Points on a hilly landscape, in no order, each with its height.
From any point a ball rolls to the lowest of the 6 points nearest to it. It stops when none of these is lower. Distance is the straight distance between rows; heights are no part of it.
piv: [177 145 143 116 164 123 121  91 143 106 122 146  98 137 125  84 201 179
  88 120 126  89 121 105 166 118  89 156 159 154 158  59 136]  height 630
Tomiv: [160 128  93 181  53  77  97 140 154 147 109 102 123 141 123 165  87 112
 108 113  99 123 133 107 174 124 126 123  90 113 113 168 145]  height 104
kozem: [115 118 156 173 118 108 118 136 157 146 153 112 109 104  77 133 127 123
 148 102  94 132 117 116 110  91 182  90 126 170 128 131 105]  height 380
seb: [135 139 107 144 105  89 143 143  84 158 126 110 123 129  93 114 158 138
 103 149 131 145 113 132 171  99 161 150  67 154 162 120 154]  height 240
dulu: [107  90  93  79 133 139 175 134  79 117 151 123 156 129 137  87 168 144
 142 155 188 147 144 130 114 147 159 180 127 107 153 105 178]  height 79
zam: [134 135 129 160 125 111 126 135 132 149 141 120 102 120  81 121 172 150
 123 117 129 136 105 119 150 114 140 118 101 163 155  95 120]  height 363
Niz: [125 113  98  99 141 166 131 124  71  95 121 134 154 127 133 114 147 169
 120 144 161  88 166 126 154 152 123 197 138 115 146 118 160]  height 121
zer: [161 120 132 115 140 118 147 101 123 128 140 147  95 148 114 104 212 178
  77 121 143 106 109 100 182 132  87 166 138 150 160  58 157]  height 530
kan: [106 118 152 150 124  96 146 153 152 164 168  91 107 119  82 115 182 133
 144 100 122 177 100 117 120  99 163  93 111 179 153 112 112]  height 435
nuno: [ 84 142  84  81 145 192  83  93  86  70 110 127 180 123 168 135  77 152
 140 179 167  58 182 123 165 180 147 164 162 104 106 129  95]  height 349
sal: [ 72  76  81  73 145 158 157 112 104 103 177 101 152 140 186 126 111 124
 155 130 201 169 163 130  64 162 120 179 146 106  92 112 121]  height 226
zubar: [119 108 127  90 161 147 159 126 114  96 135 146 124 118 149 112 178 151
 137 114 147 113 132 130 106 152  96 172 157 101 153  96 148]  height 165
rak: [127 143 154 122 150 168 211 142 142 183 191 130  97 156 181 108 163 117
  96  99 124 176 120 137  88 115  65 134 147 117 134 109  98]  height 207
pobop: [146 140 105 137  87 117 143 147  83 160 113 106 135 123 116 147 130 131
 126 145 124 114 135 124 153 126 156 153  79 142 142 157 156]  height 217
tezof: [118 145 133 102 177 183 106 115 108  88  95 133 154  98 150 150  93 124
 163 171 139  57 152 134 128 165 134 128 153 117  99 159 112]  height 486
lefi: [117 127 155  81 181 170 163 131 142 110 138 161 107 132 169 126 134 113
 134 122 158 135 126 133  85 129  75 131 192 105 120 109 118]  height 300
sez: [103 102  96 116 138 162 132 115  85 106 125 115 156 110 120 138 116 140
 152 141 163  94 158 138 116 152 160 157 110 117 129 154 133]  height 228
von: [137 176 137  82 162 189 119 121 107  73  79 169 147 101 114 126 102 119
 142 157 125  58 114 123 121 146  88 124 204 131 114  91 138]  height 477
vunan: [138 126 132 132  69  96  48 141 173 105  86 128 135 109 138 183  49  88
 123 121  77  72 141 113 145 163 114 127 128  73  88 201 131]  height 332
tade: [ 92 120 171 128 141 141 146 145 173 152 161 123  76 103 134 127 104 104
 138 102  95 194 104 148  28 110 134  64 130 138 103 129  65]  height 647
Bimu: [166 111  79 174  83  55  76 131 153 114 107 137 164 161 148 130 107 157
 109 102 111 137 126 116 235 140  76 108 104  96 152 134 179]  height 120
vom: [169 150 142 173  73  65  56 113 167 150  82 137 136 183 123 120  93 143
  92  96  87 119 132 123 164 121 129 106 155 136  95 127 138]  height 322
vodan: [141 128 159 150 129 105 116 143 146 171 164 100 101 144  77  81 188 138
 121  89 129 173 116 113 156 108 173  72 100 188 145  94 130]  height 449
rimor: [169 170 141 153  90  89  52 108 157 123  85 161 143 161 100 121  56 141
  91 128  73 110 119 120 161 110 127 100 184 146  74 103 126]  height 432
Posos: [142 152 138 113 173 173 119 123 117 100 101 154 143 100 121 128 128 147
 138 147 126  73 143 120 137 134 108 146 154 120 125 116 121]  height 280
zani: [159  95  85 177  39  32  75 143 166  99 110 118 152 155 130 153 118 126
 134  82 124 161 112 108 220 122 111 103  98  98 161 155 180]  height 154
zem: [106 116 129 155 130 143 133 131 120 122 134 121 130  87 107 143 135 113
 175 127 127 112 133 132 104 128 172 128 114 135 128 164 111]  height 415
kato: [106 108 148 128 158 139 176 138 158 136 153 121 106 109 122 131 155 116
 146  97 132 169 119 153  79 114 113 106 135 119 140 125 108]  height 431
teza: [110 152 112  67 179 207 105 111 112  58  88 159 165  96 156 136  85 115
 163 168 159  60 140 126 125 170 125 120 196 126 111 112 126]  height 523
kaz: [137 145 134 191  63  80 133 150 121 170 143 101 118 112  98 158 114  92
 128 127 111 134 103 109 145 100 167 123  68 152 121 161 134]  height 162
pef: [130 151 119 101 148 190 108 114 100  99  94 148 161 113 137 130 106 150
 131 159 150  57 167 121 165 171 127 171 136  95 114 144 126]  height 213
sebo: [127 115 112 147 107 131 150 144  94 131 132 120 139  94  99 147 142 111
 159 128 129 133 134 132 126 119 175 147  89 140 144 162 130]  height 266
ninu: [176 154 121 159 138 108  84 109 133 130  81 139 139 149 138 113 118 175
  77 132  97  95 154 129 196 135  68 133 141 138 146 103 153]  height 342
limi: [119 122 124 102 129 113 178 146  87 123 145 124 134 132 117 100 207 150
 123 134 153 149 111 117 137 118 137 160 112 122 182  91 158]  height 161
zuk: [108 123 172 151 126  96 109 135 180 149 165 127 106 116  80 100 114 133
 166 113 100 175 103 122  66 100 188  61 142 163 110 120  75]  height 538
meded: [162 141 113 190  72  60  69 134 148 177 125  95 120 199 105  98 141 134
  97  96 108 165 128 137 209 129 147  98 113 164 140 134 179]  height 246
sev: [ 75 110 158 146 131 129 150 147 161 144 178  80  94  82 123 142 108  80
 181 108 107 173 120 139  19 116 174  79 108 139 107 173  81]  height 674
Gen: [125 125 139 128 164 147 142 132 125 112 110 147 125 105 121 137 150 146
 147 132 123 100 131 125 124 127 127 149 131 134 147 127 114]  height 42
saz: [153 140 142 187 100  98  87 123 139 168 131  98 108 162  96 103 155 155
  95 111 101 143 124 127 170  98 152 102 124 193 130 115 149]  height 407
bet: [116  99 150 132 141 130 177 134 171 151 176 121  96 124 115 108 194 150
 127  85 125 172 117 131 106 108 100  99 121 136 155  90 103]  height 359
Bopa: [143 134  78  94 116 120 141 130  72 140 125 115 145 153 125  97 174 158
  81 174 140 143 114 117 169 126 123 189  60 114 168 112 198]  height 100
tusif: [102 116 146  85 161 213 178 105 137 145 166 135  85 158 202 149 108  76
 138 134 170 145 161 150  58 133  92 124 137 121  65 123  94]  height 443
Fesos: [ 82  89 100  88 122 143 197 148  88 152 181 102 136 150 173 134 139 102
 136 126 202 207 149 159  54 139 137 148 107  84 118 124 141]  height 160
kos: [153 143  70 114 100 105 137 127  81 137 100 131 171 166 144 107 138 171
  80 167 126 120 146 141 197 170  67 175  84  90 176 123 207]  height 158
Gos: [177 136  98 193 101  56  66 125 158 144 104 129 127 185 143 112 135 152
  90  94 112 133 133 139 216 139  84  98 120 138 166 132 157]  height 278
Dor: [152 137 160 152 137 111  79 110 151 138 123 127 125 143  83 103 148 163
 111 131 102 112 122 115 145  97 139 108 155 171 130  89 117]  height 513
nifes: [155 159 113 119 162 154 111 116 117 113  77 146 144 132 127 121 132 165
  97 159 117  79 153 116 171 146  84 155 131 128 133 111 136]  height 57
pobo: [124 120 125  77 131  86 204 134 107 158 188 138 108 161 151  87 216 155
 105 119 160 192  82 111 149 109 111 134 120 118 186  66 171]  height 49
nube: [151 138  83 155  86  95 108 141 116 133  94 130 159 147 133 137 101 147
 101 120 119 108 152 132 198 157  72 160  95  96 151 162 158]  height 30
zim: [138 149 147 153 104 105  75 125 150 132  81 153 131 133 108 166  52 105
 123 130  84  87 109 107 123 116 138 114 141 133  74 152 107]  height 87
bufo: [119 138 155 131 162 139 128 113 142 101  99 143 146  87 123 140  87  98
 170 139 113 109 111 145  76 117 149 105 163 126 104 153 103]  height 801
nime: [168 154 137 180  99  98  85 107 143 130 111 132 130 152 111 132 119 155
  87 128  97 112 146 130 176 124  96 131 114 136 129 128 136]  height 198
fasez: [134 147 142 163 110 128  88 128 129 128  88 137 131 113 107 163  80 111
 131 146  96  78 123 121 139 128 142 126 114 129 113 154 103]  height 357
lipel: [126 108 142  94 146 122 192 132 134 128 180 156  97 154 165  89 199 168
 107  94 128 144 107 123 123 110  76 152 142 109 168  77 142]  height 239
Govu: [136 164 138 109 143 160  89 115 120  99  75 162 161 104 108 148  60 100
 144 147  97  69 105 124 112 118 124 105 182 143  97 104 121]  height 696
dugez: [129 128 155 129 168 154 145 130 157  99 119 149 110 102 109 125 148 124
 154 126 117 120 127 129  84 115 118 126 155 136 140 117 105]  height 92
Naki: [ 95 126 115 110 138 180 101  94 106  93 107 123 173  99 155 161  74 123
 174 159 154  70 161 131 139 164 172 144 141 124  92 167 103]  height 527
pum: [136 156 154 106 119 163  84 123 123 112  67 142 142 103 121 163  37  92
 145 149 107  46 127 123 129 136 135 106 154 115  90 168 109]  height 554
goz: [110 127 136  90 137 120 213 158 100 145 189 128 124 162 162 108 190 132
 117 114 161 198 112 128 103 117 107 146 123 108 161  94 137]  height 147
bogig: [113 134 165 163 130 117 107 119 148 124 112 131 126  94 104 144  88 107
 176 140 101 103  99 118  83 100 175 110 146 142 114 148  91]  height 712
Tatet: [152 121 153 144 141 115 131 109 155 130 151 129  89 155 102  77 201 175
 106 103 115 128 101 110 163 112 108 117 137 173 167  66 142]  height 608
Mev: [112 131 123  54 188 191 144 116 149  97 122 168 119 145 199 136  93  83
 142 152 168 130 143 153  72 148  71 106 198 108  77 120 101]  height 473
vut: [145 149 141 148 134 135  91 109 135 116  94 149 140 125 102 147 106 136
 119 151 104  95 122 111 139  94 129 124 141 139 122 125 111]  height 479
bufur: [100 120 175  97 173 165 142 131 163 127 137 147  85 113 150 135  93  89
 130 135 110 164 116 160  26 118 110  78 155 119  82 125  69]  height 779
Tiz: [100 108 137  92 148 166 178 124 118 134 169 132 105 143 192 131 137 110
 123 106 167 160 154 153  65 136  87 143 157 112 112 132  99]  height 222
Loto: [171 136 157 178  96 102  50 116 159 173 133 123 112 195  87  84 131 151
  92 105  84 144 128 139 159 114 175  92 138 176 114 128 123]  height 434
rabi: [ 95 100 100 127 129 136 188 154 109 135 152 104 132  96 118 143 144  87
 174 132 156 187 128 155  89 125 181 135  93 124 136 175 132]  height 279
nolin: [151 140  73  98 122 136 126 112  66 123 108 129 153 155 141  91 153 175
  74 160 126  95 159 135 186 168  85 198 116 106 147 108 185]  height 179
gir: [173 164 131 126 164 140  97 114 133 106  84 162 127 127 106 111 132 151
  86 154 107  72 119 115 151 122  91 131 172 145 115  77 135]  height 73
Nudo: [105 108 132  83 183 178 144 108 143  87 137 130 123 109 178 163 103  91
 162 139 161 149 157 139  52 148 115 115 156  98  82 141  82]  height 726
piz: [156 164 132 139 110 123  70 131 132 118  63 150 155 133 132 161  59 113
 111 145  93  76 131 120 157 127  97 114 144 106  87 143 127]  height 275
nug: [ 99  93 139  55 125  83 204 157 102 160 182 119 140 184 159  83 197 128
 100 146 193 202 105 122 102  88 147 153 109  83 182  90 189]  height 206
Tusu: [132 154 114 113 104 156  72 142 118 113  81 122 157 122 144 165  58 112
 115 145 120  62 161 130 181 176 115 129 130  70  98 197 119]  height 215
pefu: [ 97 119 133 157  95 107 155 148 117 157 145  98 125  85  93 155 134  88
 185 123 121 156  96 125  96 106 205 123  91 142 144 186 111]  height 117
Farip: [151 130 107 158  85 122  96 133 122 133 103 127 161 126 125 160  82 118
 105 132 109  84 148 135 182 164 110 152  99  90 121 172 135]  height 99
keza: [172 123  87 178  76  54 100 141 139 143 114 107 145 162 135 141 115 132
  99 107 113 151 123 120 211 127 102 110  79 117 163 153 167]  height 109
zur: [ 94  94 129 147 141 145 158 128 127 120 147 111 126  65 131 157 102  81
 177 117 141 157 124 143  62 131 169 117 115 135 102 191 105]  height 542
Pez: [108 140 169 135 143 111 106 127 169 115 126 153 115  94 103 116  69 109
 175 130  68 164  88 138  47  92 183  78 167 153  79 133  77]  height 831
Dunub: [161 147 105 138 134 122 135 109 103 142 116 133 119 135 106 115 184 166
  81 136 126 105 135 130 181 139 102 163  96 134 157  96 150]  height 303
Rarok: [106  99 118  88 140 141 193 140 108 120 158 129 128 133 151 104 162 126
 141 110 168 168 130 137  94 141 113 148 127 105 150 109 143]  height 98
vul: [110 125 164 153 118 149 103 102 136 108 114 122 127  75 127 161  62  68
 182 142 117  73 105 122  92 132 183 123 125 127  99 200  95]  height 892
fomas: [145 140 136 149  88  66 142 145 123 186 165 105 102 135  91 124 176 126
 110 150 144 184 113 108 182  88 212 119  62 167 175 119 151]  height 298
gika: [ 95  93 126 129 154 155 162 136 126 112 149 111 126 107 144 141 143 103
 153 105 147 159 141 149  66 125 130 125 124 121 126 157 104]  height 494
Losi: [109 108 146 115 128  96 179 163 158 164 184 102 101 133  96 121 186 129
 120  91 139 207  88 112 130 108 148  86  90 150 169  84 120]  height 422
vosup: [ 70  82  99  84 142 167 167 125 120 130 177 107 107 124 194 146 106  95
 158 125 187 188 173 146  44 151 133 146 110 118  73 144  94]  height 401
pob: [ 86  98 132 129 145 136 181 156 134 131 163 101 110  86 146 161 130  97
 163 108 134 182 122 157  56 121 148 109 100 126 119 173 102]  height 452

Call two points neighbours if one is among the 6 nearest of the other. Go from one point of each pair to the other, from neighbour to neighbour, staying as low as possible. Name the highest point that can't be avoided.
zim and dulu: piz
nube and pefu: kaz
pobo and dulu: Rarok
nube and Bopa: kos

Write out the way that a ball takes from each point below.
fomas: kaz, Tomiv, nube
vosup: Fesos, Rarok, dulu
tade: kato, dugez, Gen
tusif: Tiz, Rarok, dulu
